Points on a hilly landscape, in no order, each with its height.
A ball rolls from a point to the lowest of its 2 nearest points, and stops where none of them is lower. Distance is the straight distance between rows; heights are no part of it.
Tegi h=356: [-31  41   9 -14   6  12 -25   9 -30  23   5 -19 -40 -17  32  10 -13 -14
  -5  17 -20  11  -3 -21  12   3 -18  -4 -19   9  -5 -23   6  13   6  30
  17 -22  -6 -14   6  -7]
kef h=764: [  6 -27  44  16   4   7   7  -7 -27  21   5 -46   5  30  13 -15 -11  18
  27  23   3  27 -30   9  -7   5   1  46  11   3 -44   9 -34 -48  38   8
  42  13   6  27 -11 -28]
zak h=651: [  5 -37  43  44   3  27  50   5  21  14 -30  10  30  19 -46  28  20 -15
  32  -2 -12  29   5  12 -11   4  19  54  27   4 -12  33 -48 -44 -14  22
 -30  31   6  41   6 -31]
nat h=401: [ -9 -38  20  -7 -16  11  12   9  31 -41  -1   2  21 -33  33 -35 -30  -1
  22 -25  42  -8 -15  -6 -16  20  36  18 -12   3  -7   6  14  -1  29 -10
  44  20  16 -14  -7 -39]
vada h=123: [-10 -26   2  19 -25  16   2  16  17  -8 -13  -7  31 -15  13  20 -18  23
  30  14  16 -11  -5  21  11 -17  48  -5 -17  -7 -13  11 -23   4   9   6
   6   7  34  19  44 -14]
gub h=217: [ 35  -8 -45  -3 -14  16 -13 -22  34 -32  14   4   7 -14 -13 -22   7  12
  23   5  44   9  30  17 -11  -8 -13   0   6  31  36 -27 -11  20  13 -13
   0  15  32  19   0  67]
neni h=451: [  1 -13  41 -22  11 -21   0  11 -30  -3   5  -8   2  17  24 -22   3   2
   6   5 -16 -12 -50   3  -9  12  12   5 -20 -32 -49  17  17 -22   1   3
  38 -15 -19  18 -32 -42]
Mifuv h=259: [ -1  10   4 -11 -12  18  16  13  33  10   5  47  10  20 -32   8  -8 -32
  -2  11 -16 -22   9 -15   1 -25  17 -36 -16  -2  46  26  -3  33 -22  -9
 -37  -8 -12  17  27  34]
ditig h=94: [-12  -6  -8 -27  14 -20 -12   4  19 -23 -11  28  27  -7 -30 -22  -4 -10
 -19 -33   7   1  -8 -16  -6   1 -30  17  -3  -6  15  -9   7   3   5   9
   1  40   2 -38 -33  38]
reli h=495: [ -2   8  29 -31  -8  -7 -18  45  -8 -29  24  -4 -20 -12  18  -2 -22  -3
  37  -2 -18 -36 -43  25  -5   6  53  -9 -47 -13 -19   8  37  14 -19  -3
  25  -6  -3  29  11 -23]
turo h=181: [-16   8   4  -3 -19  27  -9  32  10   3  11  -2  -3  -4  14  14 -35   1
  23  28  -6 -21  -9  22  12 -13  48 -19 -26   6  16  12   5  20  -4  -5
  -5 -10   4  31  47  -4]
paset h=432: [  1  23  -1  -3 -10 -23 -50  49  -6  26   8   8 -13  19 -15  11 -21 -17
  -3  -4 -29 -11 -10   2  29   5  26 -34  -7 -42  22  -5   5   9  -3 -15
  -7  -5 -19  -5  31   3]
dufur h=520: [ 34 -28  -3  17 -16 -11  16 -29 -11 -29  26 -31 -16   0  28 -23  -5  30
  -2  10   8   5 -21  30  -1  30 -17   8   6  19 -32   7  -6 -19  39 -10
  23  -5  17  -6 -16 -14]
sek h=792: [ 12  -9   0  -7   1  20   1  -9  20 -26   6   2  30  -9  13   4  24   1
   6  -2  33 -21  27   0  -9 -24  13 -12 -23  24  20  -6  -3  32 -21 -14
   3  23   8  15  10  23]
bar h=562: [ 39  -6 -24  35 -14 -46  15 -30 -23  -4  35 -34 -23   3  15  10  22  36
  -3  21  11  12 -26  19  13  14 -30  -4  22   1 -30 -23 -20   5  24  -1
   7 -23  26  15  -7  -8]
depak h=211: [-12  -2 -20 -31   5 -24  -5  13  38 -34  -4  25  37 -10 -24   8  13 -25
 -14 -41  14 -14   0 -12   7  -1 -10 -20 -21 -24  -2  -2  -1  25 -25   2
 -16  10  -7 -18 -12  34]
Pulum h=221: [ 35 -12 -27  -1 -27  12   5 -10  37 -42  29 -18  13 -41   8 -18  10  -2
  11 -21  50   5  27   2  -2  13 -15  20 -11  30   5 -25  -3  12  12 -13
  20  24  27 -12  -4  27]
matik h=366: [-18   3 -21  -8 -15 -19 -46  30  11   4   0   1  -7   0  -3   9 -38 -26
  -3  -6   0  12  13 -18  23  14 -14 -11   9 -15  21 -29  -9  11  17  -1
   8   4   4 -37   4  56]
tuk h=290: [ -2  -9  -7  -5  -2  -1   3  10  37   8 -17  55  30  16 -42  -8 -18  -8
   4  -8 -16   1  15 -10   1 -16  -8 -11  -3   3  53  21 -21  19   0   9
 -33  27  11  11  23  46]
lagi h=687: [-24 -52  48  37   9  17  51   7  18  -8 -34  19  46  19 -38   0 -20 -16
  13 -33 -10  21 -11 -10 -14  19  21  32  16  -9 -17  39 -23 -44  -6  21
  -6  33  -5  12 -11 -50]
ninu h=433: [-15  27 -25  -4  40 -23  -1  -2 -24  27 -17   2 -49  15 -20   1 -12 -15
 -43  -9 -25   1  17 -27  -7   8 -28  -7  23 -12  -6   8  37 -16   0  -5
 -47 -44 -22 -39 -18  12]
Dilel h=265: [ -3  -8   2 -12 -16  29  29  -5  28 -16  12  10   4 -27 -25 -10  -4 -46
 -33 -32  22  23  27  -7   2  11 -11 -13   4  17   3  18   8  -2  19 -25
  -5 -12 -27 -41 -23   3]
sovaz h=394: [ -7  10 -14  -7  12 -31  -3  -3 -18   9   5  -8 -20   7 -19  -4   3 -17
 -39 -31 -11  22   5 -21   8  17 -40  -5  19 -16 -20   4  18 -17  23 -10
 -14 -21 -21 -58 -24  11]
Movut h=447: [-32  29 -10 -14  11  19  37  11 -24   8  12  -9 -38   0  14  16 -24 -39
 -12 -18 -20  19   6 -11  17  10 -12 -24  -2   8 -24  38  16 -30  16  -7
 -22 -44 -44 -25 -19 -41]
Tep h=400: [-25  14 -12   5 -10  -1  31  -1 -18  28   2   0 -17   9   5  33 -32 -57
  -4 -37 -11  47  26 -38  33  26   7 -20  19  -4 -14  28 -20 -34  18 -15
  -5 -34 -44 -31  -6 -50]
Ruv h=346: [ -3   1 -16  -6  10   0  41 -10  -9  -3   9  12 -16   1 -31 -22  -6 -30
 -40 -35  -5  20  22  -3  -2   4 -31   0  21  11 -13  23  23 -30  28 -34
 -20 -10 -33 -61 -37   6]
tesi h=329: [-32 -10   1 -18  -3 -17 -39  27  25  -5 -11  31  18  12 -25   1 -43 -24
  13 -14 -15   4  -5  -9  31   1 -15 -14 -23 -33  35 -33  -6  34  13  18
  12  25  13 -24   7  61]
Sef h=645: [  9  -5 -41   5  -1 -22  -8 -39  -8 -28 -18 -10  -2 -23  32 -12   8  31
 -11  22  10 -15  -5  17   3  12 -21 -13  14   7  -7  -8  -6  15 -15  11
  -9 -27  14   3   5  14]
Rezib h=191: [  3 -21 -22 -14  -7 -30 -36   8  -8   4 -21  10  39  15 -21   3  18  18
  22  -8 -16 -15  -2  15  31 -45  22 -25 -47 -38   6  -3 -20  29 -12  15
  -6  33  41   8  35  10]
zus h=548: [  9  17 -42  24   9 -25  -4 -44 -12  26 -34  10  -2  11  -1  23  31  35
 -18  24  -9  -4   1   8  -3 -14 -12   1  41 -11  19  -5 -30  -1 -34  20
 -44  -6   9  19  17   9]
zetim h=224: [ 14   2   9   7   8   4   8 -46 -24 -11  13 -25   8 -16  23  -1  38  28
   5  -3  14  16   6 -12 -21 -10 -30  37  13  34 -17 -36 -16  -2  13  11
  29  41  24  -3 -23   1]
lelut h=445: [ 14  11   8 -32  -3 -20 -29  53 -10 -28  32  -5 -19 -17   3  -9  -8  -2
   2 -18 -21 -27 -21  24  10  23  15 -28 -32 -14  -8   3  53  20 -18 -19
  11 -16 -20  -2   4  -3]
veme h=190: [ 10  15  -9 -12 -12 -32 -53  19 -39  20   3  -8 -53 -13  10 -11   8  21
  -4  34 -25 -15 -13  21   6  10   3 -22 -21 -19   1 -20  64  11 -27  22
  -2 -64  -1  38  -2  -6]
Pali h=314: [-18 -31   6  -8 -17   0  20 -11  52 -41 -24  20  29 -41   1 -27 -24   0
  -8 -30  23   4   0   0 -11  12   3   8 -19  -6   2   3   4   7  27   8
  19  23  17 -26  -3 -12]
sizu h=473: [ -2  13 -18  13  29 -24  11   0  -3  31 -33  31 -17  15 -34  -1   3   5
 -35 -15 -36 -11  -2 -15  -6  11 -34   4  26 -14   5  19 -13 -17  -6   3
 -48  -4 -11 -15  -3  13]
vug h=189: [ -2   9 -23  -4  16  12  22 -11  -6  -9 -13  13   3   3  -2   7   8  12
  -4  36  -6 -34 -28  25 -16 -16  27  -7  11 -11  -6  38   6 -13 -44  -8
 -26 -24 -28  34  13 -12]
sez h=313: [  6   1 -25 -20  -3 -17 -10  28  39 -24   8  34  13   3 -35 -14 -19 -25
 -16 -25   3 -21   0   6   7   6  -2 -30  -9 -25  16  15  16  20  -4 -32
 -24  -6 -20 -22   3  25]
nese h=547: [ 41  30   4  29  32   6  19  -7 -28  30  15 -16 -33  25 -55   7  16  11
 -13  -4 -22  20  21  -9 -19   1 -33  20  41  16  -7 -16  10 -41  33 -21
 -11  18  -8 -10 -11   3]
fofi h=175: [-21   7  -6   6  -6  24  38  -2  28  24 -27  45 -12   1  -2  24  -9 -14
  -6  28 -23 -16   4  -3  -9 -14   6 -14   5  10  30  36 -29  15 -30   2
 -39 -26  -9  24  24   7]
bidaz h=254: [-32  10  21 -38  11  13 -13   9   2 -18  20   8  11   8  -7  -6 -12 -29
  15  -2  -1 -25   5 -43  -9 -30  -4   2 -37  17  33 -36  10  38   1  21
  13  34   3  -8  -7  58]
Fide h=274: [ -8  15  -2   8  -5   1 -17  19  -5  24 -12  13 -44  -4  14 -23 -50  12
  -8  33 -35 -12 -20  27   0   8  -6  -3  -4   8  21  13  18  -3  23  -1
   1 -14  -1  -7  17   8]
sifeb h=422: [ -9  44   0  13  18  15 -18  21 -26  53  18 -27 -34  20  -4  20  -3 -10
 -16  -3 -14  20  30 -26  26  10 -11  -6  17   0   7  -3  -4 -21  15 -14
  -7 -13 -33 -11   7 -20]
vofi h=465: [ 13  11  18  -6 -12 -10 -45  30 -41  14  27 -48 -41  -8  36 -16  19  12
  -3   6 -11   4   8  -3  21  16 -26 -10 -26  20 -15 -28  65   2 -31  27
  24 -25   2  -1  -7   7]
bovut h=783: [ -9  -9  25  10   9   5  16  -3 -13   1   4 -44  15  21  20  14  13  12
  15  11  21   0 -22   5  16  -3  18  28  -4 -22 -52  19 -35 -26  10  13
  22  -6   2  19   7 -38]
popo h=258: [-21  19   5 -16  -4  -4   4  23  -1 -16  25  -5  15 -17  -4  31   6 -39
 -11 -41   1   9   1 -30  28  18   6 -27 -16 -27 -29   0  10   7  -4  -7
   6 -22 -28 -35   7 -29]
sof h=527: [-31   0  34 -24  29 -11  20 -24  -7   0 -29  35  21   3   9  -9   2  -4
 -13 -19 -23  10 -28 -33 -39 -10 -12  26  11  18   2  14  -3  -6   1  23
   8  40  -4 -14 -41 -32]
Buz h=340: [-34  -3 -10  -1  -9 -12  15 -19  25 -23 -24   8  23 -36  24   7  -5  -5
 -19 -17   5  10  -6  -7  -3  15 -25  -4 -10   0 -16   0 -20  13  14  19
  -2  -8   8 -32   3  -7]
Nuzi h=438: [-37   6  54  -3  11 -25 -10   3  -5  22 -32  26  -3  -4  -4   1 -12  -7
   3   3 -42   2 -45  -6  -1 -19  -4  14 -51 -37  -4 -24 -12  11  -4  63
  19  12  18   5  -7 -34]
rudo h=114: [ 23  -2 -51  17 -21 -20 -29  -3  17  19 -21  28  -2   2 -21  -7 -23  24
  20  11 -12  19  15  16  -3  -2 -19  -8  31   3  34  -8 -28   5  24  -6
 -14  11  38  -2  30  52]
Tirik h=622: [ -6 -16  26  23  15  11  42 -25  14   5 -33   8  27  14   4  22  24   9
  18  14   2  17  -8  14 -27 -11   5  55  29   8  -8  39 -48 -37  -7  26
 -13  27  14  32  -4 -28]
Kiga h=161: [ 10   2 -39  -3  -6  14 -35   0  24   1  -5  10   1   0 -12  -9 -25  14
  15  20  12   1  35   0  -6  -2 -23  -7  12  25  41 -22 -15  14  23   3
  -8   9  30   5   4  85]
kap h=703: [  6 -19  28  -4 -21  62  27   8  33  -6   1  -5   9   0   8  10   4  -6
  12  32  39 -10  20  25 -12 -12  51  -7  -2  24  13  28  -2  15 -17 -22
   4  -8 -10  35  14  -2]
Sev h=58: [ 12   1  -9   1  -4 -55 -39 -18 -29  19 -28  14   1  -4   1 -12  32  34
  -8  27 -17 -14 -27  12   7 -15 -12  -7 -28 -44 -21 -18   7  11 -23  32
   1 -23  16  26  -5  -2]
devu h=280: [ -8   8  -7  -4   4 -14   8 -35 -11 -11  -2 -18  15 -21  17   5  24  13
 -21 -14   7  20   3 -15   3   3 -44  17   8  13 -21 -13 -14   5  11  21
  10   7  10 -35 -16   7]
Vifef h=231: [  6  20 -16  -3  16 -24 -57  16 -35  32 -14 -14 -53  15  -5 -15 -14  22
 -21  42 -14  -7  -7  11   0   7  -7 -16   0 -14  21 -29  55   6 -16  14
 -18 -48   4   2   5  27]
Kati h=519: [ 33  14  -5   8  16   5  -3  -5 -38   8  26 -37 -35  11 -28 -16  11  15
 -18   1   7  21  23  -7 -15   4 -39  22  27  33  -9 -28  41 -23  37 -18
  13  11   2 -38 -29  22]
Lep h=240: [  9 -17 -32 -14 -14  -7 -20  -2  20  -5  -6  41  48  26 -34 -11   1   9
  24 -20   4   0  16  12  17 -39  10 -18 -15 -16  38  12 -23  28   2   3
 -18  31  42  11  28  43]
Nufun h=293: [-30  12  24  -6  11  10 -17  21  14  11   8  24   0  12 -22 -11 -43 -19
   1   4 -31  -7   8 -29  -2 -13 -16   6 -20   4  51 -25   0  24  21  21
   5  34   5 -11   6  49]
rof h=170: [  5  -3  18  10   4  38   3 -20 -21  -8   8 -37   9 -25  53   5  25  26
  21  24  23   1  20  -5 -15 -11   1  24  -2  45 -11 -21  -7   3   0   5
  39  28  20  13   4   0]
gapab h=500: [-18 -15  42 -12  25 -14  17 -15 -23  14 -23   8  11  29  12 -24  -7   5
   3  -6 -21   7 -43 -21 -21   3  -7  31   6  -8 -31  21 -11 -38  17  12
  27  15 -15   1 -44 -44]
derim h=452: [ 18  20 -10  30  -5  14 -14  23 -17  42  18 -22 -43  14  -9   9 -12  -2
 -15   4 -11  12  19  20  15  24   0 -18  38  22   9  12  -2 -37  23 -37
 -23 -21 -21  -4  15 -12]
bam h=338: [ 41   4  -4  22  25 -11  21 -30 -32 -11  18 -15   2  33 -19   3  44  33
  -4  12  16 -19 -23  21 -17 -18  10  14  38  -5 -15   0  -7 -25 -20 -26
  -9  13  -8  30 -20 -24]
Tet h=160: [  1  -1  14  -9 -21  27  12  33  21 -13  35  -6  18 -11 -18  17  -3 -38
 -18 -28  23   0  20  -8  17  14  10 -32 -11   5   0   5  10   9   0 -30
  -1  -9 -27 -21   8 -12]
sunor h=270: [ 32  14 -22  11  18  -8   9 -17 -31 -13  18 -20  -5  17 -15   4  31  21
 -21  17   7 -32 -14  27   4  -1  13 -15  28 -14 -12  14  15 -23 -34 -24
 -28 -30 -27  14   3 -18]
Fadu h=579: [ 37  12  25  17  23  28  11  12 -16  28  10   5 -12  24 -34 -12  -1   3
  -6  -3 -18  -6  12  -5 -32  -2   5  14  33  29   9   5  10 -37  21 -43
   4  36 -26  11 -14  -6]
digib h=825: [ 28   5   0  13   9  -7  -4 -29 -45  -7  30 -62 -13   5  55   7  46  29
   4  20   0  -4   1   3  28  11 -17  -1  -3  -8 -38 -21   6  -7 -29  23
  15 -37   2  17 -14 -27]
guf h=586: [  4   7  -6  17  15  -4  24 -43   8  -6 -33  15  11  -3   3  16  26  30
 -20  14  -6   2   1  19 -25  -9 -23  21  24  18   5  16 -34  -9 -13  21
 -27  23  13  18  -8  -3]
fug h=81: [-42   2   6  16   7  19  37  -8  24  10 -34   3   8  -3  20  40   3 -10
   2  20   7  -5  -7   3  -5  -2  16   3   7 -14 -10  30 -31  -4 -20  15
 -13 -28  -9  16  19 -23]
bigat h=389: [  9  14 -34 -18 -14 -24 -46  42   0 -13  19   3  -3   5 -11  -1 -10  -3
   5  -4  -6 -22   4   9  22  10  18 -45 -14 -21  16  -2  28  30 -23 -26
 -18 -23 -12   0  29  32]
kubuk h=492: [ 30  12  14   6   2   0 -25   5 -50  23  29 -51 -43  10  13 -27  14  32
 -14  18   7   7   7   5   5  14 -33   0   5  31  -5 -23  44 -21   6  -3
  24 -11   3 -13 -19   2]
Mut h=232: [-30  21  16  14 -14  33   0  35   6  31   6  11 -36   1   5   8 -67 -25
  15  16 -38  -5  -8   7  10  15  26  -8  -6  16  30  13  -3  -5  12  -1
 -11 -16 -11  10  42 -12]
Pavo h=283: [ -4   5 -14  -9   9  20  22 -17  17 -23  -9  12  -9 -12   7  -8   4  -6
 -27  16  13 -21   0  19 -23  -6   0 -18  10  19  13  23  11  11 -26 -19
 -19 -25 -25   2  -9  10]
zama h=476: [-31   0  30 -20  16 -34   1  -6   0  -9 -39  32  32  -8  -1  -2   3   1
 -18 -20 -27   3 -32 -14 -10  -8 -26  16 -30 -19  -2  -7 -13  18  -4  54
   3  41  17 -13 -20 -13]
mivi h=361: [ -9 -12  -1 -51  -2  -4  17  -8  41 -44  -4  40   5 -25  17 -39  -9 -29
   5 -28  22 -25 -25 -16 -40   1  27  -1 -16   5  19   9  30  33 -13 -27
   6   7  -7  -1 -25 -14]
rad h=660: [  6 -19  43   2  -8  53   9  23  23   4  17   8  21   9  -8  -5 -17 -19
  20   1  16  -8  11  -1 -16 -11  54  -3  -5  23  21  14   0  -5   9 -41
  15  32 -12  31   6 -14]
Nev h=399: [ 64   9 -22  32   4 -33  13  -4 -14  12  23   4 -12  25 -55  -3  21  37
  -5   5   0  -6 -16  30 -10 -19  -4   2  31  -9  -4  -7   0 -15   8 -30
 -22  19   8   9   2   5]
bunab h=441: [-37   1  -8 -25   1  32  44   3 -21 -20  16 -24 -46  -4  40 -10 -25 -22
  -7  -5   1  19   4  28   1  17   3 -12  -4  46 -25  48  37 -30  14 -13
 -16 -38 -35  -4 -31 -25]
Zave h=721: [-12 -42  45  30  -6  32  31   0  26  -8 -12   5  35  -2 -21  -6 -28  -8
  24 -22  11  27   0   1 -21  12  29  25   9   8 -18  10 -17 -39  31   2
  25  39   2   7  -2 -38]
fasi h=616: [ 16 -11  44   8  15  34  -5  22   4  19  14  35  23  16 -35 -16 -21 -21
  10  -9 -24   0   3 -16 -22  -1  24   7  12  25  30  -4   4 -21  17 -44
  16  58 -24   7 -10  -8]
Rogar h=322: [-35  27  14 -12  11  17  -8   7 -11  18   0   0  -8 -15  -7  -7 -25 -13
 -16   6 -16  14   9 -35  -4  -9 -32   9  -4  23  26 -23   5   4  26  20
  14  10  -4 -36   2  31]
siz h=102: [  1 -12  14 -13   6  23 -17 -10 -18 -13  22 -28  20 -20  59 -13  27   3
  24   0  13 -13  25 -42 -17 -21  14  29 -15  41  -1 -38  15  25 -21  -2
  43  40  20  -8  -7   8]
padek h=390: [-27  41  17  11  29  28   1   7 -16  55  13  -6   4  15 -15  43   8 -26
  -6 -17 -20  26  34 -53  29 -16  -9  -6   8  -8  12 -11 -23 -15  -1   9
  -3   2 -30 -13   9 -32]
poben h=133: [  1   2 -57 -21 -15 -43 -46  -8 -28  18 -27  21  14   5  -4   6  27  23
  19  15 -24 -14  -8  16  13 -35  22 -27 -34 -53  -2 -17   1  35 -35  23
 -14 -13  23  31  31  14]
salug h=462: [ 30  10   8  26 -12  -4 -40  40 -14  47  14   0 -18  20 -35  -1 -20   8
  -5   7 -30  -2  11  15  25   6   9 -10  12 -14  24  -1  -1 -17  23 -31
  -6  12  -8  -6  29  11]
laliv h=804: [  9  -3  17   9  30 -13   2 -32 -32  -2  12 -47   4  15  37  11  53  28
  11  23   7 -19 -24   5   6 -12   8  25 -14 -25 -46   2 -12 -17 -27  20
  20 -11   0  25  -9 -33]
futev h=297: [ 11   1 -28  23  -4 -17 -33 -30 -29  39  11 -24 -31  22  30   9  17  31
  -2  46  -3   0 -25  20  24  11  18   8  23 -28 -22   2 -10 -20  -8  16
  -9 -57 -11  33  10 -37]
tebu h=746: [ 47 -20   0  -1 -22  35  18 -14  17 -13  18   7  20  14 -15  13  34   5
  20  21  38 -14  22  27  -7 -33  48 -19   5  17  21  16   0  20 -33 -42
  -5   6  -1  35  15  11]
rusi h=353: [ -9   0  -1  23  -5 -20  34 -38  18  -8 -15  -5  29   8  12  61  49   6
  -7 -18  17  15  -1   1   1  -1 -11   5  23 -20 -26  12 -56  -7 -14  13
 -21  -7  11   2  -2 -36]
Lan h=403: [  4   6 -20  -2 -10   2 -34  24  -5  -6  23 -26 -18 -13   5  -8 -13  -1
 -13  -3  15   4  23   4  16  19 -24  -7   7  19   7 -22  18   1  17 -13
   5  -2  -4 -37  -4  40]
bir h=262: [-11  23  -4  -8   4 -14 -42  39 -13  38 -13  11 -66  18 -12 -15 -46  -2
 -12  28 -39  -9 -10   5   0  10  -9  -8  -1 -10  41 -11  44  12  12   0
 -12 -24  -3 -15  10  41]
sifip h=402: [-21   6  28  -7   9 -15  -8   7  -6   3  -9   9  -4 -11  12  -4 -18   3
  -4  10 -27  -7 -33   1   5   1   4  -4 -35 -33 -25   3  -1   4   8  23
  21  -9   2   2   1 -24]
num h=370: [ -3  -1  -6 -12   0  28  38 -14   1 -41  13 -14 -19 -14  23  -5  14 -11
 -26   0  29  -5  15  22  -7  15   0 -17  12  28 -19  30  29 -13 -20 -32
  -9 -36 -36  -5 -25 -16]
Zozub h=511: [ 27  14 -46  37   6 -32  -9 -17 -18  57 -22  27 -36  21 -28   7   7  25
 -20   8 -23  -8   2  -8  -1   7  -3   7  47 -14  14  10 -18 -14  -8 -11
 -48 -16   5   1  21   2]
Dob h=604: [ 21   3 -44  37  -1 -22  25 -55  -6 -25   6 -18 -15  -8  13  15  24  28
  -6  20  21   7  -6  31  -4   4 -25  -5  47  12  -4 -21 -21  -1  -3  -8
 -24 -25  17  18   0  -3]
teko h=177: [-43 -20  36   5  -5  30  71  -8  33  -3 -40 -19  19   1  14  59  29 -17
  13   2  45  11  18   0  -3  -9  12  12  16 -22 -35  30 -22  -2 -19  21
   2 -31  -9  -3  -5 -38]
vekeb h=128: [  8   9  12 -23  -8 -34 -45  17 -32   8 -16  18 -21  -4  -1 -25  11  17
  15  35 -28 -30 -32  19 -12 -23   9  -8 -52 -31   2 -25  39  23 -30  19
  19 -22  12  39  -3   2]
disik h=747: [ -8 -37  43  24  17  26  23   8 -11  15 -17 -24  28  25 -14 -17 -31 -10
  42  -4  -1  35 -14  -1 -20  16  13  54  27   4 -31  21 -30 -55  32   0
  25  25 -13  30  -5 -31]
fof h=243: [  7  20 -11   0  -2 -20 -50  22 -31  32  15 -17 -36   5  26  10  14  14
  -3  24 -13  -8 -15  12  27  18  21 -15 -12 -31 -14  -9  15  -2 -16   9
  -7 -48 -18  23  10 -31]
Piriz h=267: [-19 -29  33  23 -16   7  57 -13  51 -14 -42   3  41   2  -8  55  30  -6
  -7 -19  24  24  17   3  -1  -6  11  10  18 -12 -15  26 -39   4 -16  31
 -22   7  15  -3  -7 -39]
kasu h=213: [  5 -10   4  33 -26   3  23 -20  29 -19  13 -20  20 -30   4  43  29  -4
  14 -19  33  36  24  -2   4   2 -14   4  10  11 -24 -33 -38  12  25   3
  12  20  34  -9  18 -12]
nolek h=210: [  7 -15  -9 -33   0 -32  -7   3  28 -44 -16  32  19 -19   6 -46 -21   1
  -2 -28   8 -17 -25   5  -7  10  -2   4 -22 -19  11   5  22  22  11 -10
  21  20  -2 -23 -20   4]
vege h=61: [ 17  -8 -13  24 -24   6  -8   3  21   6  -8  17  17 -10 -17   1 -23  21
  18  10  -7  12   6  23   4  -4   8  -3   4   6  13   5 -29  -1  25 -13
   1  20  32   6  37  12]
Ladod h=184: [ -3  -4  -2 -29  -3  25 -12   3   7 -24  30 -13  34 -19  25 -20  15 -25
   7 -22  23 -13  22 -46   0 -17  -1  26 -26  29  10 -38  16  29 -17  11
  33  34  10 -24 -13  44]
suge h=112: [ 31 -26  -8  17 -25  -2  23 -24  49 -39   7  -2  25 -31 -10  -1  17  16
  24 -21  46  15  16  23  -4  -5  11  12  -8   8  -4 -16 -26  12  21  -5
  14  34  46  13  10  -8]
Suduv h=680: [ 16  -9 -56 -22  -1  -8  -7 -29   1 -43 -17  10  25 -18  21 -34   0  37
  18  11  22 -18   3  21  -2 -11   3 -17 -10   7  11 -10   7  37 -28   6
   3  -7  33  16  15  32]
Sube h=437: [  1   6  -6  -5 -28 -16 -57  35 -27  19  16 -36 -27 -16  33  -6   3  -6
  -1   1   3   8  12 -17  33  22 -37  -3 -12   9 -10 -41  33  16 -10  21
  29 -22  15 -35 -12  47]
Kadi h=472: [ 16 -32   4  -4 -17   1   4 -27   2 -30  12 -15   5 -26  53 -41  -8  22
  12 -12  24   0 -16   4 -12  25   4  25   1  24 -22  -4   5  -7  36 -16
  45  20  17 -11 -24 -19]
vafev h=829: [ -9 -12 -34 -35   8  11  -8  -7  22 -41   4   6  34   4  15  -7  23 -15
  21  -1  24 -37  33 -16   5 -21   3 -16 -36   3  15 -25  11  51 -44  15
  -8   5  20  23  -7  67]
bul h=503: [  0 -16  13 -43 -13  30  17 -16  45 -25   1  23  15 -25   3 -27  16 -34
  -9 -24  43   1  12 -30 -32  -6  13   8  -9  19  35   5  12  33  -6 -23
   6  20 -14  -8 -33   8]
Deles h=341: [-44  37  10   1   5  13  19  16   1  24   7  -2  -4   4  -2  51 -15 -53
   3 -30  -7  27  15 -48  24   7  18 -17   0 -26 -11   6 -15 -10 -15   7
  -5 -25 -38 -14  16 -58]

Call two points neighbours if one is among the 2 nearest of the other. Go from one point of each pair to the other, from neighbour to neighbour, staying as low as possible. Name the highest point that can't be avoided.
Deles, sifip | salug
siz, nolek | Buz
vug, Deles | Movut
vege, suge | Pulum
suge, fug | tuk
suge, veme | Fide

For each start below, name the point where the ball stops.
fasi | siz
Lan | siz
kef | Tet
zus | Tet
